Points on a hilly landscape, in no order, each with its height.
A ball rolls from a point to whichever of its 2 nearest points has the largest drop for the distance, and stops where none of them is lower. Distance is the straight distance between rows; heights are no part of it.
j_874 h=422: [121 151  81 146 133 173 132 102 100 138 134 174 140  72 118 144 128 100
 102  99  67 146 167 180 170 138 174 161 141 216 146  97 105  91 109]
j_970 h=511: [123 205 152 148 137  95 138  94 162  88 146 153 129 119 134 155 144 160
 167  67 144 131 152 172 114  89 144 181  88 120 151 146 100 158 117]
j_422 h=323: [112 131 114 136 105 130 136  77 124 147 124 138 105  67 115 105  88 186
  73  35 121 121 165 137 143 107 156 158 105 180 161 150 133 107 162]
j_155 h=296: [119 136 120 106 192 108 100 153 102 154  73 135 117 109  92  99 102 141
 135  74  88 156 110 135  95 141 102 121 132 116 117 160 174 123 159]
j_928 h=251: [ 96 152 131 106 120 153 116 155 120 126  67 133 112  49 163 105 101 151
 137 111  40 137 126 157 109 108 166 133 153 129 115 133 122  95 115]
j_683 h=767: [142 153 154 125 144  69 145 134 148  71 181  95  86 190 142 164 110  67
 149 159 181 109 124 141 130 130 112 193  92  73 132 168 104 169 111]
j_336 h=299: [112 117 130  90 135 124 121 193  88 144  59 163 120  64 139 137  98 130
 105 101  69 152 127 178 124 128 186 148 128 160 129 152 151  99 126]
j_330 h=700: [113 183  97  97 134 131 141 125 148  70 138 140 159 180 114  87 176 108
 134 161 130 124 127 120 115 127  83 102 140 110  87 104 152 100  90]
j_992 h=265: [152 124 152 149  49 126 146 138 181 116  94 163 116 115 168 120 173 183
 112 124 133 124  97 160 117 133 163 156  70 121 162 151  81 158 133]
j_688 h=483: [184  94 145 125 177 111 140 138 100 117 117 120 101 166  97 113  95 139
 208 113  87 126  82  96 114 166 120 126  94 138 100 149 171 165 123]
j_837 h=484: [119 162 187 125 136  98 133 125 176  94 100 120 133  70 159 137 149 150
 186  69  90 167 126 142  94  70 151 178 109 107 158 149 125 131 111]
j_265 h=547: [177 103 112 154 121 151 119 144 134 146 107 184 171 111 144 155 207 176
  76  75 161 111  94 152 118 131 115 155  86 114 175 129 128 117 123]
j_22 h=562: [103 167 126 112 172 105 146 118 120 123 113 142 113  89  91 104 128 119
 131 112 133 129 156 153 102 120 172 135 122 154 118 102 131  82 132]
j_157 h=342: [160 107  91 133 156 105 169 136 108 131 121 121 114 129 108 124  21 150
  92 140 149  73 165 129 175 194 133 134 154 154 122 158 155 158  98]
j_415 h=181: [108 125 160 115 126 158 107 103 137 137  89  88 106  87 176  87 105 135
 142 111 106 139  99 137  97 104 138 117 143 108 148 161 125  91 140]
j_402 h=625: [125 101 135 118 153 140  74 120 124 111 121  79 176 177 122 125  63  77
 187 120 102 142 108  75  98 150  94  55 194 152  89 152 145 125 102]
j_574 h=421: [149 137 107 133  95 135 160 111 134 123 164  86 139 184 109 128 138 119
 179 143  75  86 112  65 120 111 124  88 124 125 111  83 130 200 154]
j_25 h=254: [126 104 157 149 130 148 148  88 122 126 152  93 148  83 175 160 125  91
 138 112 140 160 128 141 144 122 140 128 144 142 186 141 115  97 100]
j_302 h=396: [149 102 138 138 121 131 172 131 127 146 147 161  90 162 125 119 120 104
  41  83 232 124 121 180 132 153 124 183  50 139 142 172  97 162 181]
j_168 h=741: [109 173  61 165 131 149 142  98 145 129 148 106 174 138 151 125 183  81
 116 120 127 141 104 130 137 129  45 107 178  89 140  89 137 143 142]
j_166 h=239: [ 97 136 129  88 190  56 108 174 108 164 104 120 129 101 102 141 133 111
 139  64 108 159 129 127 106 130 112 160 134  88 127 176 151 156 170]
j_235 h=454: [171 155 123  99 158 120 139 140 120 123 142 147 143 142  67 113 118 145
 163  91 111 119 132  89 124 160 124 144 110 132 130 162 144 143 109]
j_731 h=815: [111 174 121 134 164 113 155 150 108 128 136 144 125 127 109 134 115  71
 155 195 121 145 123 168 126 148 177 102 196 119  77  81  81 150 144]
j_597 h=253: [143 147  79 159 150 139 172 129 126 124 140 133 105  77  65  75 121  97
  89 169 125 134 151 122 153 143 144 124 175 131 124  67  86 100 138]
j_866 h=505: [148 143 105 164 134 149 170 132  91 138  85 142  64 100 146  65 113 170
 133  99  86 101  87 166 108 154 152 109 110 132 126 113 119 157 167]
j_534 h=402: [108 149 109 147  89 166 133 134 158 151  73 130 161 103 167 159 115 178
 146  61  55 117 139 127 113 115 154 112 127 132 186 171 145 166 132]
j_725 h=229: [130  97 139 130 152 106 170 143 148  96  79 121 101 129  98 100  71 172
 142 136 118 105 158  93 133 166 142 122  94 168 117 157 195 122  93]
j_423 h=852: [110 132 127 124  87 155 131 129 145 153 159  74 160 110 146 134 180  60
 121 149 136 163 103  87 115 106 124  73 186  81 156 109  61 142 183]
j_882 h=530: [183 116 133 162 105 183 138 127 116 156 100 164  91 105 122  74 125 205
 142 138  88 111  87 127 129 143 110 104 126 131 104  85 108 153 150]
j_593 h=399: [146 109 122 105 113 121 130 160  84 195 108 121  77 113 130 127 108 141
  94 139 130 112 106 154 139 129 177 125 119 107 117 129 105 143 186]
j_370 h=219: [138 111 192 111  74 136 121 101 149 123 150 162 152 110 153 144 127 154
 122  77 153 177 153 144 135  93 160 168  80 162 179 181 125 105 104]
j_375 h=648: [143  93 106 127 127 110 175 204 158 118  92 156 142 139  91 145 142 145
 107 192 117 104 148  88 157 150 120 122 129 114 127 103 177 139 105]
j_836 h=465: [164  98 129 131 154  87 137 142 123  97 101 140  89 175 158 123 145 142
 161 131 110  99  53 145 118 171 121 153  84 119 106 160 170 181 120]
j_645 h=179: [ 91 147 128 139 110 160 137  84 157  92 164  91 160 156 120 121 114  74
 177 128 116 164 168  85 130 137  95  84 141 188 141 129 153  96  93]
j_354 h=894: [131 158 119 138 185 110 123 123 131  92 162 135 159  99 105 131 126  93
 121 122 148 167 141 131 141 146  76 146 173 105 151 133 120  70  88]
j_805 h=397: [131 141 103 119 178  93 106 106  90 118 153 118 125 146 146 149  28 128
 113 135 154  93 156 163 162 164 119 152 173 139 102 161 128 142  81]
j_400 h=438: [113 121 165 132 123  91 170 162 127 121 148 155  85 150 138 160 127 102
  73 127 213 122 159 163 155 113 136 205  62 117 125 119  93 135 155]
j_742 h=348: [124 152  98 130 147 144 120 161 134 158  77 156 125 104  62  64  92 167
 130  95  66 154 148  97 113 134  99 110 167 117 111 127 151 140 179]
j_529 h=574: [179 116 135 148  88 159 129 155 160 159 115 179 163 143  94 143 181 148
  93 123 177 150 145 122 135 119 132 118  99 126 187 134 128 122 134]
j_43 h=538: [102 236 107 144 133 130 148  96 183 102 113 135 152 109 135 112 166 140
 157  75 128 133 145 175  93 102 138 135 111 123 153 116 113 147 124]
j_552 h=706: [168  71 140 179 137 115 151 123 127 127 144 104 129 154 138 146 101 102
 110 139 173 147 101 129 183 158  77 130 108 116 172 137 148 162 137]
j_763 h=215: [175 145 153 159 108 137 156 131 152 124  94 154 116 110 158 160 187 170
 178  86 106 123  98 164  92 111 200 136  74 129 158 137  98 173 119]
j_651 h=486: [122 124 123 124 157 109 158 144 183  81  76  91 118  98 121 119 152 167
 143 161 111  88 123  77  72  90 147 108 122  62 131 113 157 107  97]
j_661 h=101: [123 187  87 160 128 152 164 116 132 169 151 148 162 137  96 151 128  79
 130 126 145 137 187 153 117 130 191 100 163 156 167 113 106 135 146]
j_845 h=300: [122  99 181 117 183  54  94 134 117 162 115 101 112  86 112 134 112 177
 138  69 134 148 144 117  87  86 128 170 121 105 140 162 158 140 154]
j_94 h=721: [133 158  79 155 123 146 131 104 151  82 168 111 194 184 133 145 166 125
 128 150 106  97 137  94 121 118  55  90 157  97 137 100 164 144  81]
j_391 h=624: [146 114 147  96  91 138  87 159 143 129 165 141 144 157 118 122  95 138
  49 132 199 132 168 117 179 136  48 188 112 109 137 178 110 125 112]
j_707 h=479: [123 123 132 137 111 130 131 139 107 136 164 143 104 115 149 165 116 125
  73 161 178 102 145 145 165 104 136 180 122 107 129  87  72 104 129]
j_92 h=527: [125  93 122 143 126  90 152 138 117 137 123 129  94 141 163 170 149 186
 121 152 146  49 123 125 129 114 153 142  90 108 114  72 145 147 128]
j_89 h=910: [109 101 153 150 220  43 101 144  69 122 200 124 105 109  78 158 134  89
 111 165 175 147 160 119 122 147 115 132 160 113  91 103 114  98 144]
j_473 h=477: [149 118 161 135  57 134 164 124 136 130 179 134 111 169 111 127 107 113
 161 142 132 142 140  95 190 137 125 158  85 161 136 116  96 162 149]
j_350 h=504: [149 172 118 108  87 170  93 129 122 149 160 175 143 118 124 133 106 137
 104 110 129 144 130 150 168 124 133 178 146 114 146 157  57 140 135]
j_103 h=183: [126 181 100 147 139 135 158 121 118 101 174 168  94 131  73  81 139 123
  88 166 180 104 158 149 146 128 112 151 124 128  88  58  85  90 134]
j_953 h=492: [147 106 128  82 128 125  50 117  98 158 140 106 112 142 153 100  91 138
  77 139 159 103 109 141 142 134  85 166 147  93 115 162 113 112 132]
j_514 h=628: [118 104 119 100  96 107 149 197 175  95  84 174 134 138 118 117 198 135
 114 166 112 135 109  99 159 142  96 149  81 114 110 104 172 126 118]
j_817 h=365: [127 137 108 158  90 171 159  92 154 144 104 130 139  89 139 118 136 171
 132  44  98 126 152 111 123 116 141 130 105 178 179 136 141 129 139]
j_169 h=413: [ 98 131 168 176 152  85 138 111 193  75 109 108 116 126 104 131 125 125
 181 157 134 180 151 125 140 107  88 112  97 130 147 120 161 147 125]
j_419 h=395: [147  99 170 139 133  89 161 178 127 110  83 162 110 105 165 131 148 122
 104 168 162 104 102 195 123 147 167 187  94 120 126 107 129 111 102]
j_778 h=445: [137 129 121  86 154 113  62  89  88 119 160 110 116 161 173 122  60  80
  97 134 165 118 113 189 149 151 105 161 172 136 103 180 115 107  88]
j_968 h=567: [102 205  84 128 109 157 140 129 165 133  95 145 173  90 136 122 169 137
  91 113 127 111 151 166 101 100 151 120 160 105 156 102 116 108 127]
j_242 h=392: [144 147 124  99 100  95 146 167 128 149 140 125 128 179  74 142 135 146
 165 118  69 117 131  66 112 105 150 115 110 106 104 118 135 205 179]
j_879 h=839: [121 143 126 122  72 145 119 126 158 144 150  62 167 166 176 170 136  72
 145 167 135 138  94 129 145 110 124  86 152  82 168 144 100 167 143]
j_544 h=526: [ 72 148  92  99 163 127 134 136 135  99  69 122 139 109 144 101 143 107
 105 133 126 114 129 159 100 131 125 100 144 143 102 100 183  64 109]
j_950 h=252: [110  91 152 112  49 211  96 135 142 147  84 130 154 138 165 134 125 159
 161 118  73 147 122 103 128 115 136  96 108 167 140 162 156 116 110]
j_467 h=723: [164  58 177 138 102 127 119 105 127 123 143 105 128 173 115 121 107 126
 146 106 148 166  91 111 159 142  92 135  59 166 149 165 168 164 146]
j_331 h=309: [133 142 109 155  68 114 158 126 179 121  88 169 111 171 134 137 182 147
 111 130 162 115 114 173 120 140 173 127  40 148 149 147 105 175 163]
j_886 h=377: [ 81 108  99 145 157 143 105  90 100 130 120 123 134  69 155 136 112  91
  93 120  94 168 146 173 166 135 128 123 162 199 121 102 136  73 108]
j_306 h=307: [130 144 111 134 125 152 118 142 137 150 128 162 136 108  70  73 113 121
 124 139 105 169 148 109 152 132  84 130 173 140 110 102 126 114 160]
j_108 h=890: [121 127 155  54 130 115 122 178 114 135 128 128 137 104 119 135 143  89
 137 156 114 153 115 109 104 114 182 122 170  95 111 146 101  91 123]
j_973 h=159: [170 154 149 112 108 148 151 134 124 119 151 161 131 167 146 169 211 115
 191 124 124 126  94 138 111 110 176 136  88 115 126 116  92 164 108]
j_462 h=650: [156  74 156 128 161 145  60 107  96 167 118  84 132 155 120 104  27 131
 160 138 136 141 114 107 113 151 111  73 178 148 100 163 133 130 128]
j_141 h=301: [114 108 140  71  49 175  95 152 113 163 103 145 128 110 153 119 154 170
 132  99  62 137 116  79 126  93 129 127 120 139 116 122 137 104 149]
j_940 h=864: [ 90  81 134 150 148 129 113 128 120 148 146  82 127  65 128 141 153  75
 138 126 115 171 111  67 119 127 138  85 193 120 139 114  83 120 189]
j_531 h=290: [131  98 146 124 142  82 188 148 129 134 120 125 101 126 120 131  71 140
 100 127 161 101 159 142 155 162 170 160  86 150 134 169 149 168 119]
j_407 h=112: [ 87 114 147  95  89 137 137 119 162  92 124 100 140 157 129 140 132 106
 183 137  94 147 154  77 130 114 139 109  95 180 126 141 168 101  93]
j_428 h=437: [181 131  93 131 197 131 134 110  96 103  88 146  88 108 138  72 110 145
 133  91 105  99  63 158 106 173 124 137 152 120 102 153 146 109  98]
j_68 h=827: [118 133 121 110  56 123 126 168 180 139 127 102 158 164 145 166 138 116
 110 198 130 117 130 101 157 103 129 113 152  64 151 128 111 175 138]
j_695 h=594: [125 145 103 133 122 164  86  69 128 111 141  90 151 123 141  79  92 144
 148 117  90 120 118  91 127 128  48  97 184 144  94 107 127 117 111]
j_449 h=360: [153 146 144  98 112 114 133 189 117 190  79 154  97 138 103 123 170 117
 108 134 165 144 103 172 111 109 177 125  94  79 118 124 103 154 194]
j_430 h=596: [149 167  49 120 119 179 129 135 137 174  98 153 170 114 104 118 162 152
  45 117 124  87 132 142 107 113 146  99 178  80 153 125 125 125 156]
j_708 h=874: [ 84  64 159  97 160 104  96 134 104 128 135  70 104  75 133 117 123  73
 158 119  91 161  91  66  96 126 152 112 177 129 103 147 107  91 175]
j_538 h=398: [143  64 215 122 148  76  80 141 104 176 162 115 104 123 122 136  85 171
 117 159 182 141 153 131 140 101 110 180 121 110 118 136 131 146 130]
j_853 h=575: [ 97 102 124 151 163 178 125 112  92 152 116 120 142 123 119 133 127 103
 201 113  59 149 108  97 101 138 120  85 164 165  71  87 134 148 142]
j_296 h=690: [191  74 119 171 142 126 158 152 124 121 147 112 140 184 117 165 114  90
 114 197 177 136 122 105 174 177  84  92 142 106 145 124 150 134  93]
j_62 h=841: [122 131 136 153 178 107 113 108 114 123 135  95 131 173 130 136  89 143
 173 182 149 105 125 131 109 133 102  76 157 121  85  91 149 145 113]
j_238 h=312: [137 189 108  90  90 140 138 145 143 144 133 153 118 179 103  95 156 117
 112 131 158 119 112 147 127 118 132 131 110  86 110 132  90 157 177]
j_447 h=349: [142 130 132 106 112 149 146 175 108 121  74 164 125  89 156 121 161 111
 116 147 113 121 105 187 117 136 189 143 118 152 115  90 123  95 111]
j_975 h=651: [115 156 103  79  91 125  91 151 148 122 156 139 156 178  99  97 145 104
  72 126 171 133 145  99 156 134  36 157 120  96 119 138 132 114 141]
j_188 h=529: [135 100 107 108 118 126 118 101 114 134 126  88  97 131 156  87  91 155
  86 124 156  69 107 122 138 154 108 134 118 124 124 148 154 108 135]
j_608 h=476: [152 147 120 120  47 178 137 133 130 130 124 185 129 105 155  91 111 137
 118  78  90 155 101 156 176 165 125 168 120 155 151 174  84 144 147]
j_219 h=178: [116 176 102 177 144 123 129 109 100 154 204 156 154 121  73 171 165  93
 111 138 147 146 196 138 111 110 166 107 180 148 141  90  67 105 147]
j_248 h=738: [179 111 176 138 114 127  85 115 130 134 146 126 149 189 121 169 136 117
 179 106 142 168  93 143 147 125 100 136  67 121 161 179 138 212 147]
j_187 h=886: [ 84  97 159  97 174  76  59 144  96  95 183  91 129  94 134 141 115  57
 129 155 125 163 131  93 133 154 138 122 209 137 102 163  96 102 137]
j_933 h=449: [151 126 130 154 111 143 159 119 123 156 174 100 130 150 102 130 108 108
 170 151 124 129 123  80 147 134 133 101 157 119 141  97  85 170 161]
j_618 h=168: [128  93 141 139 136 135 148 142 128 105  54 130  67 106 133  50  65 170
 150 116  80 137 118 118 125 155 116 109 117 148  95 151 177 102 122]
j_835 h=433: [151 106 139 137 151  78 148 153 158  81  90 137 103 138 170 142 139 130
 137 179 142  99  86 163 134 154 126 161 110  94 119 137 150 149  85]
j_774 h=752: [158 151 169 127 161  83 117 122 125 114 171 117 126 173 125 148 126  92
 198 124 142 150  97 139 125 131 123 165 103  99 136 156 110 181 132]
j_974 h=578: [124  54 175 131 144  91 164 141 135 135  78 105  87  87 131  94 109 118
  97 112 155 161 112 124 130 120 134 146  89 135 154 147 191  99 154]
j_278 h=321: [109 122 118 135 139 162 104  91 102 127 120 126 142 117 189 151 107 106
 128 138 139 131 125 191 139 142 136 105 163 167 121 122 135  82  75]
j_54 h=85: [106 110 168  95 121 119 110 143 154 118  57  96  70 120 131  45  96 160
 130 136 121 132 121 109  87 111 118 123 108 106 112 163 175  82 134]
j_144 h=478: [140 164 114  69  80 140  86 140 121 184 149 123 151 139 121 158 115 143
  83  98 151 113 159 125 137 104 154 148 136 100 153 184  83 146 148]
j_633 h=813: [155  94 145 118  80 118 118 194 155 156 120 129 130 156 151 180 123 154
  83 203 176 100 143 120 164 123 133 143 106  65 150 147  95 188 122]
j_954 h=517: [112 105 127 101 162 126 138  96 121 121 105  97 124 136 139 129 126 114
 137  83 144 115 116 128  93 131 154 117  92 152 149 166 188  81 110]
j_948 h=534: [121 125 118 128  96 138 116  94 151  74 157 145 152 172 125  98 134 148
 114 104 151 122 142 101 163 154  46 150  88 166 134 142 173  97  93]
j_148 h=516: [154  75 160 150 136 101 124 123 130 134 110 170 125 136 154 157 203 160
 101  83 181 128  94 170 100 116 142 165  45 137 163 148 164 127 132]
j_414 h=868: [160  62 140 139 211 124  97 103  66 151 132 142 114 108 123 138 153 123
 118 122 154 137  92 146 114 131 114 136 128 135 124 101 159  66 111]
j_85 h=434: [171  64 174 128 162 122  83 135  79 163 156 151 106  84  97 125  95 179
 122 161 132 149 131 103 155 116 121 166 138 125 112 104 105 100 119]
j_510 h=783: [143 138 137 139 114  98 139 173 147 116 179 104 132 184 107 192 124  67
 105 160 193 150 161 115 162 127  93 147 100  72 161 161  94 165 133]
j_2 h=552: [110  76 126 116 185  98 127  97 109 143 104  85 113  71 124 112 104 117
  79  79 147 143 117 133 123 118 127 147 129 138 155 156 169  72 148]
j_789 h=352: [137  80 189 103 139  95  65 154 125 175 106 111 131 121 111 131  96 198
 129 133 150 129 161 100 112  97 112 141 108 117 132 155 167 141 126]
j_580 h=573: [146 168  91 128  95 169 152  81 139  83 157 151 130 161 151  99 207 140
 146  89 120  89  84 132 116 150 101 144  75 140 120 122 119 150 114]
j_50 h=595: [142  85 140 134 101 142 139 115 139  86 168 141 132 141 170 132  83 123
  58 137 190 123 131 147 188 161  76 183 116 130 155 176 120  96  87]
j_401 h=801: [120 179 102 141 187 101 144 146  89 140 158 161 125 173  89 158 102  79
 129 173 172 112 147 184 139 164 139 124 160 116  89 101  98 154 125]
j_820 h=598: [107  99 139 174 174 151 108 120 119 143 118 126 174 133  99 150  90 105
 189 105  93 176 140  91 112 151 107  83 175 167 121 131 160 129 128]
j_561 h=568: [122 139  99 131 100 166  79  57 112 118 171 110 150 138 130  89 115 111
 111 104 139 137 135 119 164 135  40 116 145 168 132 113 137  86 124]
j_183 h=255: [ 97 145 118 147 151 115  85 102  84 147 195 130 151 131  89 172 107 105
  88 148 164 142 196 140 134 131 140 103 161 157 129 129 105  82 124]
j_361 h=460: [126 112 131 103 127 137 124 137 118 114  92 130 103 178 158 119 174 187
 160 168  84  61  78 131  67 107 151  91  86 122  69 104 174 155 115]
j_299 h=440: [107 157 120 101 117 128  71 111 138 182 123  83 165 118 147 144 111 157
 106 102 138 110 133 119 110  96 130 106 169  82 153 154 113 143 158]
j_45 h=185: [100 137 119 154 141 124 166  79 115 152 149  86 142 112 127 159  80  97
 138 102 146 139 167 135 133 134 184 102 148 167 177 147 119 121 144]
j_8 h=599: [110 183  86 123 141 173 118  65 107 130 123 131 128 139 163  96 177 129
 142  76 116 106  95 174 104 136  94 108 111 148 104  97 146 132 134]
j_251 h=760: [ 87 159  62 159 162 110 136 130 124 120 126 138 155 144 139 144 150  97
  99 125 145 118 132 154 152 146  55 126 157 112 111  76 169 121 131]
j_999 h=394: [163 117  77 107 176 123 155 148  99 118  69 145 114 140 141 109  59 123
 105 123 131 101 110 154 138 188 136 104 166 153  93 168 173 119  82]
j_605 h=424: [140 160  97  87 103 102 141 165 149 109 134 157 138 191  83 145 153 134
 140 106 101  97 133  96 126 147 136 152  75 133 119 168 148 196 130]
j_445 h=855: [159  94 130 137 200 119  91 117  66 147 152 139 141 158 101 158 111 136
 148 143 145 122 115 114 124 150  96 101 152 134  95 105 156 118  99]
j_876 h=496: [ 90 109 137 124 106 158 128 102  94 158 132 116 112 102 123 128 124 141
 151 126  91 125 160  98 120 100 169 101 124 197 102  75 129  90 140]
j_889 h=828: [112 159 144 129 160 115 124 132 122 125 126 121 119 147 118 102  74 115
 197 176 105 145 114 134 118 152 132  87 186 133  66 106 116 158 131]
j_795 h=244: [ 72 183 123 163 112 161 110  72 123 101 215  93 171 142 130 131 119  87
 155 149 122 143 199 100  99 136  95  66 191 177 120 106 118  99  93]
j_902 h=467: [135  81 135 133 133 161  96  95  79 168 145 124  98  96 111 112  77 163
 121 166 111 129 140 128 150 122 160 106 145 179 104 101 107  96 127]
j_131 h=452: [135 153 107 106  81 172 150 121 115 125 120 178 124  81 113  96 121 114
 104  82  84 158 145 158 163 150 165 167 114 197 148 152 101  92 130]
j_225 h=385: [119 131 133 109  53 170 157 155 162 112  68 132 105 131 185  98 230 131
 124 151  99 111  79 148  88 110 161 100  75 127 111 107 127 140 133]
j_231 h=453: [121 138 137 117 130 134 132 119 180  70  64 112 123 122 151 138 158 120
 183 106  83 141 101 128  86 111 157 124  85 118 152 189 156 133  97]
j_208 h=572: [110 163  77 132 140 124 108  76 110 105 194 100 142 126 107  87  85 136
 128 132  65  89 136  83 138 131  62 118 206 135  76  77 112 144 146]
j_599 h=781: [ 78 156  97 127 153 100 112 151 114 137 141 133 143 156 149 166 122  55
  90 157 171 140 133 185 160 146  94 132 171 101 111 114 112 127 143]
j_860 h=353: [150 135 126 157 111 131 189 102 150 122 128 144 118 155 121 108 137 108
 111  96 182 132 104 175 142 158 149 133  67 154 168 163 122 157 163]
j_300 h=262: [ 70 120 158 140 126 153  74  87 162 130 119  59 147  74 170  93 107 113
 141 139 140 173 123 119 103 105  90  92 191 109 136 134  98  90 144]
j_525 h=273: [140 120 168 137  71  94 141 130 158 137 154 146 144 129 140 209 128 164
 138  73 131 160 172 112 164  82 168 181  89 132 171 143 107 171 125]
j_724 h=317: [130 139 155 134 107  99 139 144 129 127 157 145 138 148 138 201 117 159
 193 134 103 108 161 116 155 113 162 158 102 141 132 110 116 181 104]
j_710 h=501: [126 123 132 129  48 135 129 121 152  80 184 142 132 202 133 138 137 110
 134 148 139 113 134  99 178 144  73 169  66 152 124 125 114 149 116]
j_161 h=543: [ 76 143  94 141 136 130  90  95 103 118 209 111 136 105 115 116 156 127
 107 164  75 116 142  97 127 104 123 105 215 142  66  73  61 148 158]
j_655 h=882: [131  83 173  73 139  96 138 152  95 137 124  93  77  84 145 126 148  86
 163 125  91 140  89  85  97 104 188 148 144  99 116 131 109  91 137]
j_572 h=549: [128 164 104 117 102 134 148  75 135  95 176 110 131 144 141 117 171 171
 149 100 116  63 136  84 115  94 113 136 105 125 118  98 116 130 111]
j_105 h=677: [120 177  68  92 140 132 127 118 121 127 164 131 151 197  67  72 125  80
  83 147 167 121 141 115 128 146  76  95 161 124 101 123 142 107 144]
j_14 h=368: [ 53 130 189 183 142  83 114 119 151 110 160 102 147 118 118 151 131 114
 157 150 158 188 183 122 119 105  83  97 128 145 136  98 154  92 136]
j_784 h=597: [165 138 139 148 131 136 169 133 161 138 112 130 129 117  67 116 158 128
 150  96 150 167 147  92 110 111 161 108 105 120 172 123 119 129 159]
j_298 h=94: [182 142 138 104 108 156 151 176 104 131 129 208 124 159 138 149 157 144
 178 125  74 116  78 154 139 167 167 151 100 137 101 141 104 181 113]
j_977 h=898: [115 123 132 152 210  72  84 144 101 102 198 120 119  93  92 138  92  84
 120 183 138 157 142 127 145 159 136 133 217 109  99 138  60 117 125]
j_912 h=670: [185  92 106 145 134 137 152 187 122 148 133 179 155 175  95 165 100 139
  88 198 167 100 176 118 164 177 125 114 150 131 135 124 149 145  71]
j_411 h=524: [106 113 124 119  65 139 143  86 118 132 182  92 128 125 143 146 157 141
 135 112 129 108 176  58 141  89 130 119 115 170 138  80 127  98 116]
j_643 h=188: [114  97 139 120 105 175 112 136 141 129  99 123 176 152 149 180  84 130
 173 148  82 129 148  92 140 132 150  91 146 164 137 157 165 124  67]
j_359 h=420: [109 128 132 118  98 155 115 108 177  85  61 118 109 134 183 132 207 152
 165 135  79 103  88 138  67  98 146 105  73 123 117 142 148 150 103]
j_504 h=388: [126 108 188 159 140  97 142 147 175 114  93 126 101 142  88 139  93 138
 210 194 118 169 142 112 139 125 141 108 102 135 117 117 147 172 128]
j_818 h=272: [136 123 160 120 113 129 131  91 116 141 164 154 124  93 111 131  95 144
  72  61 176 149 164 172 146 101 167 176  98 161 166 173 117 113 133]
j_768 h=623: [117 155  22 133 146 139  99 113 132 176 141 131 139  81  77 116 140 132
  37  93  80 120 157 116 141 116 145 131 183 117 148 122 109 119 174]
j_758 h=551: [146 120 101 156 129 205 146 127  84 159 102 156 113  95 116  98 141 169
 154 110  33 129 110 103 111 125 127  90 151 143  89  73 126 158 149]
j_175 h=900: [108 158 151  75  97 112 143 178 121 130 173 147 153 143 112 165 140  57
 122 184 157 157 166 122 135 128 181 126 148 121 132 129  86  89 107]
j_159 h=605: [117  78 139  99 110 103 122 159 140 137  83 121 118 137 138 117 168 139
 115 114 123 142  92  95 139 123  89 143  66 121 130 136 194 118 161]
j_177 h=589: [157 135 143 115 177 103 141 149 129 146 113 144 128 107  62 120 139 154
 104 123 193 128 165 123  89 108 170 123 112 109 150 128 130  87 117]
j_217 h=563: [125 123  91 139  89 147 158  89 143  77 141 123 117 125 198 106  97 146
  94 127 143  69 119 141 168 172 101 160 128 144 138 134 124 116  84]
j_137 h=485: [ 91 123  99 122 176  95 151 178 135 124  65 121 140 106 123 126 123 124
  87 195 143  90 143 138 108 130 141  89 171  98  96  78 175  88 109]
j_624 h=881: [163  96 139 146 185 156 100 100 114 103 126 135 144  74 134 101 162 121
 119 122 147 171 103 139 120 122  70 130 154 120 144 104 136  43  76]
j_520 h=513: [ 92 111 123 131 131 117  91 123  93 139 187 128 109  97 131 147 143 115
  98 175 117 134 140 127 160 105 136 147 163 127  87  66  72  95 142]
j_437 h=258: [121 207  87 143 117 133 176 119 120 132 178 165 106 191  84 124 137  91
 124 121 168  99 147 149 132 120 134 154 105 117 101  85  73 157 177]
j_674 h=393: [136 167 124 131 122 155  79  94 154 154 129 110 153 119 137 100 168 164
 133  96 138 134  90 121  99  88  78 109 137  65 151 127 111 137 167]
j_329 h=482: [121 112 143 118 144  84 127 109 164  82  90 122 119 137 152 159 195 128
 143  84 136 126 105 141  83 103 152 148  51 137 165 180 189 121 113]
j_855 h=439: [107 111 125 131 144 116 142 170 121 165  61 109 102 104 140 121 113 156
 116 164 110 106 108 141 111 118 154 100 142  99 100  84 146 132 166]
j_849 h=493: [129 107 115 115 127 158 137 116  84 147 127 120 122 138 160 149 147 181
 135 158  95  42 104 121 103 111 162  95 129 137  80  73 155 123 107]
j_353 h=335: [121 158 140 144 153 177  84  86 140 125 123  95 137  98 155  64 172 108
 137 145 141 159  83 150  75 101  85  89 183  75 111  98  93 105 133]
j_770 h=345: [117 121 102  87  22 175 144 161 135 142  94 139 115 125 176  88 171 147
  94 136  89 107  91 121 138 124 137 104 115 126 116 112 126 120 158]
j_652 h=308: [ 46 189 145 173 120 113 129 105 138 113 179 106 164 113 145 165 143 104
 149 151 137 152 209 144 112 109 121  91 170 159 128  92 112  95 110]
j_648 h=473: [152 135 119 157 201 139 153 120  78 124  77 150  84  99 147  94 137 128
 150  84 114 114  74 211  81 154 164 132 112 151 116 110 149 117 128]
j_443 h=800: [169 102 149 162 101 124 138 143 148 129 161 122 142 152 150 196 118 141
  92 166 202 108 147 135 153 129 142 137  97  81 189 167  95 150  93]
j_839 h=518: [135  93 150 138 151  65 145 124 143 107 136  78 103 108 157 152 143 163
 136 149 143  81 130  89 111  91 137 161 114  75 146 109 147 116  97]
j_675 h=442: [112 145 112 168  99 189 130 135 201 107  38 115 147  87 146 113 126 194
 132 116  75 110 143 108  93 103 130  94 133  94 154 145 150 138 104]
j_793 h=354: [144 114 154 116 127  93 147 170 147  99 129 137 121 163 112 181 146 115
 207 180  83 136 107 100 141 126 156 137  96 119 109 119 139 191 107]

Call two points neighbours if one is among the 2 nearest of the other. Go from one point of each pair to the other, from neighbour to neighbour, staying as low as possible. Name the highest point that can't be avoided.
j_103 / j_370 => j_784
j_370 / j_407 => j_169
j_166 / j_103 => j_742

For each start below, name the point where the ball stops.
j_580 => j_166
j_161 => j_298
j_108 => j_407
j_977 => j_407
j_177 => j_103
j_296 => j_407
j_968 => j_407
